Points, in no order, along strands that fork, close into loops and pass close to each other.
Two points are linked if the straight distance between their rows is under 103. Some points are linked to none.
J_828: 46.2  1.3  -2.4  -12.6  -16.8  31.2  10.2  -15.6  32.4  35.4  -23.0  3.4  -35.5  1.9  -46.3  -14.4  1.8  -43.6  -4.6  42.0  21.4  5.7  3.3  -17.3  -31.8  -8.0  -2.4  -31.3  13.5  16.9  -19.5  21.6  13.3  10.7  4.0
J_437: 21.8  -3.7  3.1  -9.0  -0.4  -12.1  23.9  -28.6  -0.6  -14.2  -28.5  -12.1  -15.7  -10.1  -10.6  -11.8  -15.2  -25.2  5.0  49.1  30.3  5.5  -3.4  24.0  -23.9  6.9  -35.4  -70.0  17.7  22.9  -45.6  16.1  -2.7  16.8  12.3
J_146: 13.0  -29.1  11.5  1.6  -36.0  11.7  -20.5  -12.5  10.5  2.9  1.7  14.0  6.5  20.7  -5.5  -31.0  11.3  29.8  -0.3  -2.0  -25.2  -15.9  31.4  -9.4  -16.5  -21.9  24.6  -9.6  -50.6  26.2  0.6  11.5  -3.1  -0.8  -10.3
J_970: -26.2  -1.8  -18.2  9.7  -0.2  1.7  -21.3  14.6  30.6  38.6  -1.2  11.6  26.5  -31.4  -33.6  8.0  10.7  -16.0  -13.7  -23.3  -1.1  -0.6  -1.1  -41.2  -6.8  -24.5  22.2  81.1  7.8  -16.4  -3.1  -18.4  34.2  -13.7  12.6
J_632: 5.0  -22.8  2.4  -18.6  -16.7  5.5  -1.0  15.0  20.4  27.5  8.6  19.2  -14.7  -5.2  -66.2  24.5  36.0  -8.4  -12.6  -6.5  -1.7  15.3  -31.1  -24.2  -2.9  -21.6  33.6  36.4  4.4  11.4  -0.9  14.0  -12.4  -2.2  5.6
J_777: 34.5  9.9  -5.6  11.1  18.3  -12.5  14.1  28.0  28.7  7.2  5.9  16.1  -11.2  0.4  -1.1  17.0  3.5  -30.2  -31.2  -25.3  0.1  4.9  31.5  -0.1  -5.6  -5.3  15.4  -22.5  2.2  -8.3  -8.3  -23.9  47.9  5.4  -2.3
J_275: -39.5  25.9  -3.1  2.7  -2.4  -21.4  -5.0  -9.8  -16.8  -27.4  -18.7  6.9  -1.9  -35.7  4.3  -0.1  16.7  10.4  3.1  -2.3  8.6  33.3  -13.5  14.1  12.3  5.9  -2.0  25.4  11.6  4.6  15.8  -8.6  -28.8  14.0  27.2
J_100: -9.7  36.0  -9.2  -39.6  5.7  4.2  -37.0  10.6  2.6  -9.3  4.1  26.5  -28.8  -27.3  -22.3  11.7  -23.2  -9.2  2.3  7.0  7.9  38.2  -40.1  23.1  -7.3  0.0  -32.0  16.0  -2.2  20.0  36.7  -6.8  -51.9  28.2  13.2
J_190: -31.1  7.7  2.8  -11.3  -12.1  14.4  -19.0  8.0  -14.6  -12.5  2.8  6.5  -10.1  -5.2  7.1  11.0  11.9  13.3  -5.2  -4.7  -0.7  27.8  -11.1  -7.9  18.8  5.2  17.1  39.3  19.4  4.3  34.2  -13.9  -58.4  -10.9  5.1
J_108: -1.9  3.6  -1.7  32.5  6.8  -26.5  32.4  1.4  4.7  21.1  -16.4  -33.6  8.9  22.5  -14.0  0.1  9.3  -26.2  6.8  -12.5  20.8  -17.5  -7.9  -48.4  22.1  1.2  12.1  24.7  63.7  -12.2  -5.1  3.8  53.6  -5.5  -1.2
J_480: 43.6  -48.5  -11.7  10.4  -1.6  3.7  1.3  16.2  17.1  29.4  0.8  -61.1  -0.1  6.7  0.7  19.7  6.8  -0.3  -14.3  -14.4  5.1  9.9  -9.0  3.3  -10.2  -27.6  -13.8  8.3  2.0  -44.3  11.7  18.8  -6.4  -26.4  -2.9
J_46: -39.7  53.3  -7.0  24.0  20.2  -1.9  19.1  -17.6  -33.8  -36.7  -21.8  3.3  -8.8  -35.6  9.1  -14.9  7.1  -19.1  3.7  -0.2  6.2  48.5  9.2  23.0  8.5  1.0  -24.1  6.6  1.6  -4.7  -20.1  -10.8  -12.6  39.3  21.8
J_393: -18.2  35.2  16.5  20.4  -4.8  -0.1  14.1  -12.9  -36.2  -43.9  0.3  -4.6  -33.8  26.4  10.4  -8.4  29.8  -6.6  10.1  2.2  -5.5  28.1  2.3  -17.9  19.2  19.4  16.7  -15.2  35.3  25.6  9.3  -12.7  -47.6  9.8  14.1
J_175: 2.8  -61.3  -1.3  -23.9  -24.4  -16.4  -26.4  0.7  -24.6  6.9  12.9  -14.4  7.7  27.2  -17.5  19.2  8.1  45.7  1.4  17.9  8.5  -6.9  -58.0  3.4  19.7  4.9  0.6  5.8  15.5  4.1  16.3  33.9  -37.6  -24.8  2.7
J_166: 33.9  -3.9  1.2  2.2  -6.7  38.6  -16.8  -13.5  13.2  0.2  -4.4  -10.2  -29.4  -8.6  15.2  -19.4  -3.9  -7.1  7.2  12.8  -4.1  24.6  33.6  15.4  -31.1  -12.0  -18.2  -36.6  -48.6  6.0  20.1  6.9  -35.9  0.4  -11.8
J_204: 10.5  14.4  4.1  65.1  -6.7  -37.3  26.9  -18.9  1.6  -9.1  -15.3  6.3  13.6  15.6  -12.4  -38.5  9.2  -3.8  12.6  -14.8  -4.6  19.6  35.0  -11.9  31.2  14.4  25.1  -32.7  14.1  17.5  -45.9  -20.4  56.5  6.0  -13.4
J_646: 13.7  15.2  -6.1  20.5  11.2  20.3  8.0  5.8  -9.4  -1.4  -1.7  -27.2  -6.7  11.1  23.6  -2.5  -1.0  -22.1  6.6  4.5  14.7  -20.2  12.8  -16.2  13.5  0.7  4.3  6.0  24.0  -8.4  14.3  -0.2  1.7  1.9  -6.7
J_351: 17.2  -9.2  17.5  12.5  -17.3  53.4  -20.1  -20.9  -12.5  10.3  -22.7  -19.4  -10.0  -22.7  30.4  -45.8  8.0  -1.5  8.3  24.3  -9.8  28.6  33.6  15.1  -18.7  -19.7  -24.8  -23.9  -52.3  -11.3  31.8  26.5  -58.1  -8.7  -19.0
J_566: -18.0  -4.0  -29.5  34.8  10.1  -11.2  8.1  -5.4  3.5  18.4  -13.1  -34.7  15.3  -13.8  -5.2  5.0  0.7  -8.0  5.5  -8.9  26.1  -24.6  -5.3  -46.8  11.7  -10.9  9.1  65.0  51.3  -40.1  1.5  -4.4  50.2  -17.1  12.6
J_571: 32.2  -32.3  -6.2  14.6  -5.5  -29.7  24.7  -7.0  27.3  -1.2  -9.3  2.0  12.1  -9.8  8.5  11.3  4.5  21.0  -9.9  -12.7  -4.3  2.0  17.8  18.4  -21.3  -8.0  0.6  -38.5  -30.2  5.6  -38.7  -1.7  28.8  -13.8  6.6
J_806: 41.1  -29.2  -9.9  7.3  19.0  -14.0  39.4  7.4  11.0  9.4  -19.7  -41.8  -21.6  6.6  -2.9  42.6  8.2  -33.0  -12.4  15.4  35.0  9.8  -24.9  24.7  -3.8  0.4  -33.5  -21.2  59.7  -33.8  -14.1  17.6  16.3  -10.9  16.9
J_547: -12.4  2.5  14.0  21.3  -13.5  12.8  3.4  9.6  -2.5  -1.4  9.6  -17.9  7.8  28.6  39.4  4.2  18.2  16.7  -10.9  -23.4  -31.5  -1.7  48.5  -31.2  5.1  7.8  26.0  22.8  4.7  -51.7  11.5  -31.5  -20.8  -42.9  -35.2
J_859: -13.8  81.4  0.7  33.8  34.1  -17.9  13.7  16.4  -33.9  -25.9  23.5  16.7  -6.5  -15.2  -2.3  -49.3  -24.5  -28.6  12.6  6.2  -4.8  38.0  33.0  17.5  1.6  24.2  -26.2  -42.1  -20.2  16.3  -27.3  -24.0  22.3  29.9  -2.4
J_464: 20.7  8.4  2.4  -25.0  25.5  -5.9  15.5  26.4  34.1  12.2  11.5  29.1  -22.8  -12.9  -26.9  28.4  8.3  -33.3  -26.0  -3.6  11.7  15.5  -7.5  19.1  -14.1  -16.0  1.7  -17.9  -6.2  0.5  -4.6  -17.4  17.1  15.2  11.5
J_92: 31.7  -9.6  5.3  -19.0  -8.3  13.2  3.0  -34.6  11.9  21.2  -29.8  -13.4  -25.3  -9.2  -12.6  -7.8  -14.2  -38.8  5.3  48.5  39.4  -6.8  -24.2  1.8  -29.3  -11.5  -35.9  -35.7  8.6  17.9  -18.2  26.0  -16.8  19.4  16.5
J_597: -15.0  -15.4  -28.5  19.3  -14.0  -25.2  -25.1  24.7  25.1  21.6  -11.2  13.4  29.9  -35.8  -31.6  7.4  -2.4  18.1  -22.4  -22.5  -4.2  20.5  -12.4  -12.6  2.7  -20.9  20.0  55.9  -21.5  -7.5  9.5  -9.8  7.0  -2.7  0.6
J_531: -7.1  3.8  1.8  31.3  6.0  45.7  -11.0  -7.3  -15.9  -2.9  -13.8  -21.6  6.9  -25.7  54.6  -16.8  2.3  8.2  12.5  17.7  -13.9  10.8  28.9  15.3  2.3  -12.2  -19.9  4.3  -23.3  -31.9  25.4  19.2  -51.5  -0.9  -3.1
J_572: 16.1  -6.4  -4.4  45.5  5.7  -39.8  45.3  -2.1  11.0  -21.2  -16.6  5.9  23.3  2.7  7.0  -16.9  5.2  16.9  -12.4  -16.8  -8.5  6.1  38.9  14.1  2.1  2.2  5.7  -35.3  -19.8  7.3  -53.5  -13.3  43.3  6.9  -5.7
J_430: -14.8  9.1  2.1  -53.2  -1.2  11.5  -37.1  6.3  13.2  0.5  39.5  38.4  17.3  3.6  -8.8  7.4  -19.6  20.6  5.1  -16.9  -27.9  -16.5  -21.1  8.8  -20.6  3.2  7.7  17.3  -42.5  16.3  27.0  1.4  18.0  -9.2  -3.5
J_151: 12.2  -11.2  -1.0  -7.6  37.9  -23.2  26.7  22.2  0.7  -6.5  -12.0  -26.7  -9.3  -4.8  7.3  43.9  -5.7  -16.2  -19.8  6.5  40.0  -25.4  -37.9  23.6  4.9  6.0  -35.1  2.0  56.0  -12.7  -7.9  -3.7  25.4  2.5  18.8
J_916: -36.5  0.2  -0.5  36.7  4.7  24.9  2.3  4.5  -32.6  -15.7  16.1  -7.0  28.1  -3.3  83.4  1.9  2.9  37.0  -3.6  -14.4  -30.2  -27.3  35.0  4.5  11.0  19.9  -0.1  19.1  -29.1  -52.1  19.3  1.4  -7.5  -28.2  -7.7
J_955: 15.2  -3.4  11.9  13.1  -23.8  32.0  4.9  -0.3  7.3  34.9  12.7  -34.9  -3.2  34.4  -7.8  -8.1  2.1  -38.3  6.5  -3.6  -17.7  -29.0  31.6  -61.6  1.0  -4.4  37.1  19.6  25.1  -48.8  6.2  -11.6  20.9  -16.6  -27.8
J_180: -29.8  4.1  -6.7  40.2  28.4  41.9  -2.7  8.0  -35.8  -7.5  13.2  -1.5  32.1  7.2  79.1  -7.6  -18.7  27.9  8.0  -15.1  -28.6  -55.4  33.8  10.0  4.2  18.1  -12.8  5.1  -25.0  -29.3  11.2  -0.7  20.3  -3.8  -20.8
J_488: -33.6  4.1  29.8  14.5  -37.8  28.9  -8.0  -49.4  -29.0  -11.2  -17.7  4.9  -4.4  -3.9  19.2  -44.5  30.3  7.7  11.9  36.6  -33.5  28.3  28.1  -15.4  11.2  10.4  5.0  -4.0  -24.9  15.0  3.6  27.6  -52.3  16.9  9.0
J_821: -4.7  -25.8  1.4  -37.5  -13.8  5.8  -52.5  7.0  -2.6  6.2  13.9  18.9  12.0  2.9  1.7  11.8  -23.3  36.5  -0.1  1.3  -13.3  -10.7  -28.8  13.3  -4.7  -8.6  -10.4  8.6  -40.1  13.4  32.2  24.0  -16.5  4.0  -6.1
J_734: -7.3  -14.0  -6.4  -23.0  -4.8  12.4  -35.7  47.0  25.2  36.8  25.1  36.5  -7.7  -12.1  -43.9  31.8  16.2  -15.1  -15.2  -23.2  -12.0  23.5  -59.6  -5.8  10.5  -9.1  17.1  43.5  -5.4  7.5  21.5  0.1  -23.9  -11.6  -16.3
J_683: -0.4  5.6  7.6  -51.8  0.4  35.7  -8.1  33.5  -8.2  11.7  43.1  3.6  -33.4  25.3  -20.1  32.8  15.7  -24.5  2.3  -7.8  -5.2  -16.9  -41.2  -10.9  9.2  17.0  11.3  32.5  36.6  -1.3  40.3  -0.9  -21.4  -17.1  -3.3
J_302: 0.1  -8.4  9.0  7.9  -20.3  18.2  -2.5  -5.3  18.3  24.6  6.7  -22.5  -5.2  10.6  -25.0  -1.5  13.6  -15.6  0.5  -7.2  -11.7  -3.2  8.9  -54.6  -1.3  -9.5  41.8  45.6  19.1  -28.0  13.6  -6.2  -7.5  -18.9  -11.4
J_369: -49.7  16.9  -16.9  -75.7  -27.9  25.5  -26.7  7.5  -12.7  4.6  37.8  34.8  -14.3  36.8  3.4  16.1  -9.7  5.4  12.3  -1.8  -17.8  -1.7  -27.9  -0.1  12.9  38.9  15.3  42.2  24.1  37.2  27.6  -7.2  -33.3  -39.3  1.2
J_528: 9.5  8.4  0.7  42.8  5.7  -39.4  39.3  1.1  -1.5  -5.5  -16.6  -13.6  1.3  39.3  -8.2  -11.1  13.5  -2.8  14.9  -20.6  11.6  -3.3  15.5  -18.4  29.2  12.7  18.2  -14.4  51.7  4.3  -16.9  -2.2  56.6  -3.4  -7.6
J_399: 56.5  -54.0  -1.1  -1.4  4.2  -2.4  11.1  7.1  12.1  35.7  -5.3  -46.8  -9.3  11.4  -21.1  36.2  17.6  -13.1  -12.0  9.9  25.8  -2.9  -33.6  10.5  -7.0  -20.1  -14.1  -7.9  24.8  -36.8  -2.6  29.7  6.8  -22.9  7.8
J_783: 4.0  4.0  -7.9  -9.7  10.3  -8.2  -13.5  2.9  28.4  4.3  11.0  27.7  23.4  -29.3  1.6  -3.3  -32.3  13.9  -9.5  -13.3  -3.4  -32.4  15.2  21.6  -35.6  -18.4  -9.8  -23.3  -71.7  -9.4  -12.0  -4.6  43.7  5.4  -10.8
J_199: 4.0  -9.1  17.4  -4.2  25.6  -37.3  24.9  0.6  -12.8  -27.7  -12.7  -13.2  18.0  7.2  12.9  -4.2  -26.3  -4.0  9.5  16.6  24.2  -26.6  -11.1  44.7  7.7  28.6  -27.2  -67.0  25.9  18.5  -43.6  -4.8  44.2  16.3  -1.0
J_749: -26.9  9.7  -9.3  -1.0  33.0  -29.2  7.8  12.8  -4.0  -19.4  4.2  17.3  48.3  -33.1  34.0  17.7  -42.9  39.1  1.1  -19.8  12.5  -37.2  -2.8  55.5  -8.3  1.5  -46.9  0.8  -36.0  -16.5  -5.4  -6.4  44.7  -1.8  -0.8
J_85: -31.6  21.3  22.8  -1.6  -36.5  43.8  -13.7  -24.1  -19.4  -1.3  -15.7  7.6  -6.8  5.9  3.2  -39.8  15.7  -8.2  14.6  29.4  -25.3  14.2  20.6  -36.1  -0.8  9.8  25.3  10.0  -9.4  14.2  4.7  2.8  -55.5  6.7  -4.5
J_824: 46.9  1.6  19.7  -7.4  9.7  -9.7  20.1  17.4  9.7  6.3  0.6  -1.3  -13.3  41.4  -27.4  -10.9  3.2  -34.5  -1.2  8.4  6.7  -7.3  -5.5  0.4  18.9  21.7  21.0  -46.2  39.2  23.6  0.4  7.5  44.0  18.4  -7.3
J_618: -38.2  -26.9  -31.0  -13.3  -46.0  -12.6  -31.4  -38.5  -2.9  30.5  -20.1  -3.0  25.9  -15.1  -40.9  -29.6  6.8  13.7  21.2  27.6  -3.4  -2.1  -14.2  -64.6  13.1  -1.7  26.5  62.5  32.0  2.2  -13.7  19.8  -6.1  -8.8  6.9
J_637: 24.8  34.4  16.1  -10.6  9.9  14.6  0.7  -3.4  5.8  -11.3  25.6  2.3  -22.0  5.8  13.0  -15.3  -3.2  -11.1  2.5  5.3  -16.1  27.1  35.9  11.8  -35.3  -14.3  -1.1  -44.8  -62.5  18.6  18.3  -9.3  -33.8  16.3  1.8
J_671: 13.3  10.8  9.5  -29.8  18.8  12.6  1.6  24.5  18.0  1.2  17.5  16.2  -23.3  5.5  -8.9  29.1  10.8  -20.4  -15.2  -11.5  12.4  -6.7  -31.2  8.2  1.6  -10.1  1.3  14.6  23.4  6.5  19.8  -10.0  -2.3  9.7  17.3
J_331: -10.0  -14.3  -8.8  -18.3  39.8  -21.8  -8.7  22.9  12.2  -2.1  -8.1  6.0  36.3  -29.4  17.4  35.2  -43.0  13.3  -8.9  -10.8  19.3  -40.5  -17.1  45.3  -11.3  -7.7  -44.3  8.8  -9.8  -29.5  -3.0  0.6  50.4  4.2  -0.5
J_615: -21.7  -16.4  0.2  24.2  -17.5  10.0  -5.6  1.6  -0.2  5.4  6.0  -34.3  6.4  9.7  16.0  8.3  13.3  5.3  -1.5  -22.5  -11.6  -1.7  19.8  -39.7  10.2  -11.9  37.1  56.4  30.5  -62.5  15.7  -17.1  -20.9  -45.4  -17.3
J_214: 23.8  -30.8  19.4  -24.9  -8.2  -16.4  10.9  -20.0  -0.1  -5.3  -5.6  -4.5  5.3  23.1  -4.1  13.8  -2.3  8.3  5.0  13.5  24.8  -26.5  -32.9  17.7  0.2  -1.6  -5.1  -20.8  14.4  22.5  -12.7  22.2  -2.1  7.1  10.5
J_987: -21.1  29.3  -16.3  15.3  42.0  10.4  -5.4  3.5  -17.9  -12.8  20.1  14.1  34.8  -7.8  54.5  -8.1  -43.2  29.1  19.8  -25.5  -6.7  -39.8  21.6  24.1  -11.4  8.8  -30.4  -1.5  -46.7  -16.7  3.1  -3.3  38.0  18.9  -8.8
J_839: 5.1  14.8  -7.6  22.3  18.6  -9.5  30.1  -4.9  1.5  -14.4  -43.6  -17.8  -22.0  -15.1  -4.1  12.4  14.1  -35.1  -0.8  14.8  40.3  29.8  -12.5  0.1  5.4  2.0  -20.6  1.2  62.5  3.2  -30.8  -4.7  -18.2  19.7  28.7
J_286: -6.3  -59.1  -19.1  -29.4  -30.1  -1.8  -51.8  10.5  -21.1  30.7  22.0  4.4  1.9  -0.2  -17.8  11.7  -14.0  33.1  0.2  20.3  -24.6  -7.3  -50.2  -4.9  13.3  -3.7  -8.5  19.2  -25.0  12.4  19.5  33.0  -43.0  -12.6  -21.3
J_335: -56.1  23.4  -9.1  -50.0  -34.9  16.2  -40.6  3.0  -23.4  -3.1  19.4  23.9  -4.6  -3.4  14.5  2.6  -2.6  19.6  2.6  1.6  -21.4  21.9  -11.7  5.5  20.5  26.4  15.4  47.5  19.5  19.4  39.8  -10.3  -54.5  -29.0  -5.8
J_73: -7.9  9.5  11.9  1.3  -15.8  -25.1  32.8  -35.6  -26.3  -24.0  -21.8  -1.7  -20.3  33.2  -15.4  -5.5  29.2  -4.8  16.2  21.7  13.7  18.2  -27.3  -21.1  31.7  12.3  13.8  -15.3  61.6  38.9  -9.0  10.5  -42.8  8.4  22.0
J_807: -5.2  24.9  8.3  -50.6  14.0  -4.1  -17.3  -3.1  17.3  1.9  25.6  42.3  8.2  -7.1  -22.6  1.1  -24.9  7.6  -10.0  -7.5  -5.8  -13.9  -10.3  16.5  -25.7  2.3  0.9  -24.9  -51.3  16.5  7.3  -3.1  30.2  18.4  -4.3
J_483: -3.0  -21.6  21.5  5.1  4.0  -52.1  16.2  -13.3  -23.5  -30.7  -19.1  -10.5  21.2  34.6  12.1  -7.6  -3.4  22.6  15.2  6.6  9.5  -40.1  -25.0  19.1  38.0  25.0  -0.8  -32.4  35.4  15.6  -34.5  0.3  47.8  6.5  -9.6
J_785: -30.5  -5.5  7.4  3.8  -4.5  -31.1  12.6  -26.7  -32.5  -27.1  -14.7  -0.3  21.0  17.2  27.4  -10.3  -2.7  45.4  18.8  0.0  8.8  -49.6  -22.5  4.1  34.1  22.2  5.4  -5.7  17.2  19.8  -22.6  13.4  37.6  -4.1  5.3
J_434: 27.6  -28.6  -6.6  4.6  -6.2  -0.2  -9.3  -10.0  28.6  11.2  2.7  12.8  15.9  -6.9  -1.1  1.7  -6.1  21.3  -10.7  -10.8  -4.1  -6.2  26.9  14.2  -37.5  -28.2  8.1  -22.1  -56.2  1.5  -12.5  8.9  20.8  -2.0  -7.6
J_548: -27.4  74.4  -2.9  16.1  32.7  -23.2  16.9  0.1  -21.4  -26.6  7.2  13.7  -11.7  -32.6  -21.1  -30.4  -15.2  -35.7  -6.0  10.1  -2.6  40.1  18.6  29.8  -13.2  9.4  -36.1  -22.5  -9.4  14.4  -33.2  -26.1  -5.5  36.8  14.6
J_307: -11.6  -15.5  -23.5  -10.9  -3.2  -14.4  -42.3  39.7  27.1  7.3  11.1  29.7  8.7  -34.9  -29.5  30.2  1.2  20.1  -30.9  -33.3  -18.5  19.4  -44.2  7.7  -3.1  -8.7  2.8  45.4  -26.2  5.1  13.3  -15.5  -10.8  -5.3  -6.3
J_680: 2.8  -11.4  11.2  -37.7  6.8  -23.9  5.5  -5.4  8.2  -12.0  4.1  18.9  15.1  0.6  -19.3  2.3  -6.5  8.6  -3.8  4.3  8.1  -27.0  -25.3  15.8  -9.3  3.0  2.1  -28.5  -13.3  37.4  -19.8  -0.3  34.1  24.3  -0.7
J_273: 8.9  19.9  -4.0  -42.2  15.2  40.5  -50.6  1.5  15.1  36.7  3.4  13.9  -10.9  -24.8  -13.1  4.7  -42.5  -22.1  -7.6  17.1  20.1  -29.7  -15.2  15.7  -44.6  -11.3  -42.9  -1.8  -56.2  -10.9  29.3  19.8  17.6  19.8  -14.9
J_709: 32.3  -31.4  -14.1  48.3  0.6  41.2  2.6  1.1  -1.2  11.0  -21.2  -48.9  8.6  -23.5  50.6  -2.8  4.3  7.2  2.1  4.4  -16.0  14.9  32.2  15.5  3.3  -21.9  -19.7  12.1  -15.2  -63.7  29.9  14.9  -58.5  -22.1  -21.1
J_784: 23.0  41.3  2.5  -15.6  23.7  2.9  -0.7  18.0  18.6  -13.4  48.5  28.6  -28.7  -10.4  -11.5  -3.5  -6.6  -32.7  -16.1  -19.5  -23.7  36.5  38.3  0.6  -38.5  -4.3  5.0  -35.0  -43.6  9.7  19.3  -31.3  -18.8  9.5  7.0
J_391: -36.1  4.3  -34.0  28.7  13.8  0.4  7.5  9.6  15.4  20.2  -22.3  3.4  25.3  -24.0  -19.1  17.5  -8.1  -7.9  -3.5  -32.7  23.0  -16.2  6.1  -37.5  9.2  -10.1  9.0  84.3  34.4  -20.7  -5.5  -14.3  54.5  1.0  13.6
J_979: 40.0  17.0  3.0  2.9  -20.0  24.8  7.4  -16.6  24.4  21.0  -13.7  7.5  -40.6  9.5  -29.6  -34.2  10.5  -41.7  10.4  26.4  5.6  15.1  13.6  -33.6  -16.7  -1.4  15.9  -25.1  3.0  33.2  -1.3  -0.6  -15.6  38.3  -5.4
J_252: -5.0  27.0  18.1  -11.7  -24.5  21.2  -4.8  -20.9  2.7  3.3  -6.1  25.9  -27.1  10.0  -21.8  -36.8  14.7  -21.2  14.2  7.7  -11.1  29.4  27.2  -35.1  1.6  -3.8  22.0  3.1  -4.0  35.7  5.1  -6.7  -55.0  30.0  -5.2
J_220: -10.1  8.6  24.8  -13.0  -4.9  -2.8  17.1  -10.5  -24.3  -43.1  26.8  9.8  -22.0  32.6  13.5  6.5  18.4  18.8  2.3  -4.1  -19.5  22.7  -10.6  12.8  16.7  11.2  17.6  -31.2  4.2  36.0  25.3  -4.2  -55.8  -0.9  16.4
J_435: 42.9  -52.5  -19.4  24.5  -0.3  16.1  -8.8  22.5  5.2  7.6  -9.1  -56.2  3.9  -11.5  35.4  16.8  -3.8  24.8  -15.2  -14.4  -17.3  18.1  16.9  3.7  -4.9  -22.0  -14.7  18.7  -10.9  -55.0  27.8  9.6  -34.8  -38.9  -23.4
J_540: -3.1  -2.3  10.7  3.8  -8.4  -22.5  33.9  -32.3  -9.1  -16.0  -48.7  -11.8  -13.9  -16.2  -23.9  -3.4  23.0  -19.6  7.8  35.5  32.4  40.2  -17.3  2.0  7.7  -4.9  -2.2  -1.4  45.5  32.4  -28.9  13.6  -31.1  25.1  33.4
J_313: -29.1  -13.3  2.5  -71.1  -22.8  43.9  -25.5  28.3  -6.7  25.7  49.8  11.3  -11.0  32.1  -14.6  32.2  4.7  -4.6  17.4  -1.7  -17.4  -7.6  -39.4  -7.2  14.7  22.2  16.8  46.7  20.0  1.4  30.7  -10.5  -27.5  -46.2  -15.0
J_980: -6.8  -19.2  3.1  -0.3  -22.6  -28.4  17.5  -9.8  16.2  -0.6  -13.2  12.3  -9.3  17.4  -46.0  17.2  29.4  -3.1  -10.2  -2.0  4.7  12.9  -20.9  -31.4  13.9  -11.8  28.7  25.8  26.1  20.9  -18.9  -2.2  12.7  3.7  21.5
J_526: 21.8  -0.4  13.1  -34.8  17.9  -1.3  -3.1  -6.4  2.4  -25.7  37.6  10.6  -25.8  22.4  1.3  14.9  -1.6  16.9  2.5  1.4  -13.0  21.4  -3.0  19.5  -11.2  -9.0  2.6  -31.8  -31.6  23.5  29.6  4.1  -41.3  4.8  5.2
J_321: -8.0  -29.4  -10.6  18.3  -7.7  6.4  -22.1  -5.1  -11.2  16.3  -17.4  -26.9  30.1  -22.7  25.8  -9.7  -2.2  37.7  4.4  -12.6  -1.3  -30.8  7.6  -8.9  6.4  -7.4  4.7  35.7  -10.1  -38.1  1.2  19.3  7.5  -20.7  4.3
J_929: 41.8  30.3  -9.8  24.6  24.3  -27.3  15.1  34.1  12.0  -4.0  25.4  31.0  9.2  -6.6  -6.2  -19.2  -6.8  -18.8  0.1  -24.0  -20.3  9.9  60.9  11.0  6.7  9.8  16.1  -40.8  -21.6  -0.2  -9.0  -38.4  60.5  -0.1  -17.7
J_516: -1.4  5.3  -13.8  -3.6  50.5  -6.1  26.2  17.1  8.4  -1.4  -5.2  -1.4  12.4  -23.2  16.4  31.1  -35.0  -19.8  -11.0  3.2  38.4  -35.2  -7.0  34.7  0.2  9.5  -49.0  -11.5  22.1  -28.7  -18.6  -10.1  46.6  18.1  11.0
J_50: 13.5  60.6  -5.0  37.4  22.5  -17.0  11.8  19.4  -14.6  -19.8  25.2  22.6  5.7  -4.3  8.1  -35.6  -18.0  -6.4  11.4  -7.5  -12.0  21.8  54.5  15.2  -2.9  -0.2  -13.9  -45.0  -47.5  6.9  -18.9  -34.4  34.7  21.8  -14.9
J_463: 15.4  -38.8  18.3  -12.8  -14.5  -19.5  10.9  -4.1  -19.9  -14.7  2.4  -18.4  -9.6  41.3  -7.5  22.5  23.6  38.7  1.2  4.7  10.2  -11.2  -43.9  24.6  15.3  -4.5  -3.4  -21.5  16.2  11.9  -10.0  23.4  -20.6  -9.7  13.7
J_957: -25.2  -1.1  10.6  21.3  -21.5  -17.3  -1.5  -38.6  -24.1  -21.8  -18.7  3.0  14.7  7.6  16.0  -31.7  15.6  34.1  17.3  2.8  -2.4  -19.5  3.8  -13.9  20.2  8.2  14.4  -11.2  -3.1  29.2  -28.7  16.4  11.1  11.5  8.5
J_961: -15.1  6.2  9.9  21.8  -22.8  7.9  -7.5  -27.0  4.2  0.6  -16.8  -1.2  13.8  3.5  11.3  -39.0  -3.2  15.4  7.2  -17.3  -11.0  -22.1  32.2  -27.5  -9.5  -5.1  24.9  1.7  -32.9  15.0  -19.8  6.8  23.1  10.9  -5.5
J_975: 18.3  -17.1  -1.8  10.2  15.1  -28.3  35.2  -12.9  11.9  -12.0  -35.8  -10.2  9.9  -12.5  4.3  -8.0  -20.0  -10.0  8.6  28.9  22.8  -11.7  4.9  28.5  -9.5  18.1  -35.8  -75.7  15.9  15.6  -60.2  1.4  36.7  4.8  2.7
J_874: -40.8  13.7  4.2  3.3  -2.7  21.6  -12.2  10.5  -16.2  -14.9  22.9  -8.4  19.2  20.4  57.9  17.8  9.4  38.6  -9.6  -18.6  -24.5  -22.6  31.2  -15.8  10.9  23.4  27.4  18.3  -7.5  -31.2  23.1  -29.6  -19.2  -43.6  -16.2

A fork is a point with three links, a tip a point with one. Leave the first point through the second and follow the links. Name the first fork or tip that comes.
J_391 / J_566 | J_434
J_516 / J_151 | J_637
J_180 / J_916 | J_955
J_821 / J_286 | J_807

A piece is all that can be reached along the links. How many separate loops has the piece of each point below (a circle has one, a figure eight two, a Y none), and how many tips (points with one link)?
J_615 | loops 0, tips 3
J_175 | loops 1, tips 2
J_50 | loops 1, tips 0

Name the points in between on the shortest way along the links from the first point to the second, in order.
J_488 / J_483 | J_85 > J_252 > J_979 > J_828 > J_92 > J_437 > J_975 > J_199
J_166 / J_516 | J_351 > J_531 > J_709 > J_435 > J_480 > J_399 > J_806 > J_151
J_777 / J_275 | J_929 > J_50 > J_859 > J_548 > J_46
J_916 / J_540 | J_180 > J_987 > J_749 > J_331 > J_516 > J_151 > J_806 > J_399 > J_480 > J_435 > J_709 > J_531 > J_351 > J_166 > J_637 > J_526 > J_220 > J_393 > J_73
J_286 / J_92 | J_821 > J_430 > J_807 > J_783 > J_434 > J_146 > J_961 > J_957 > J_785 > J_483 > J_199 > J_975 > J_437
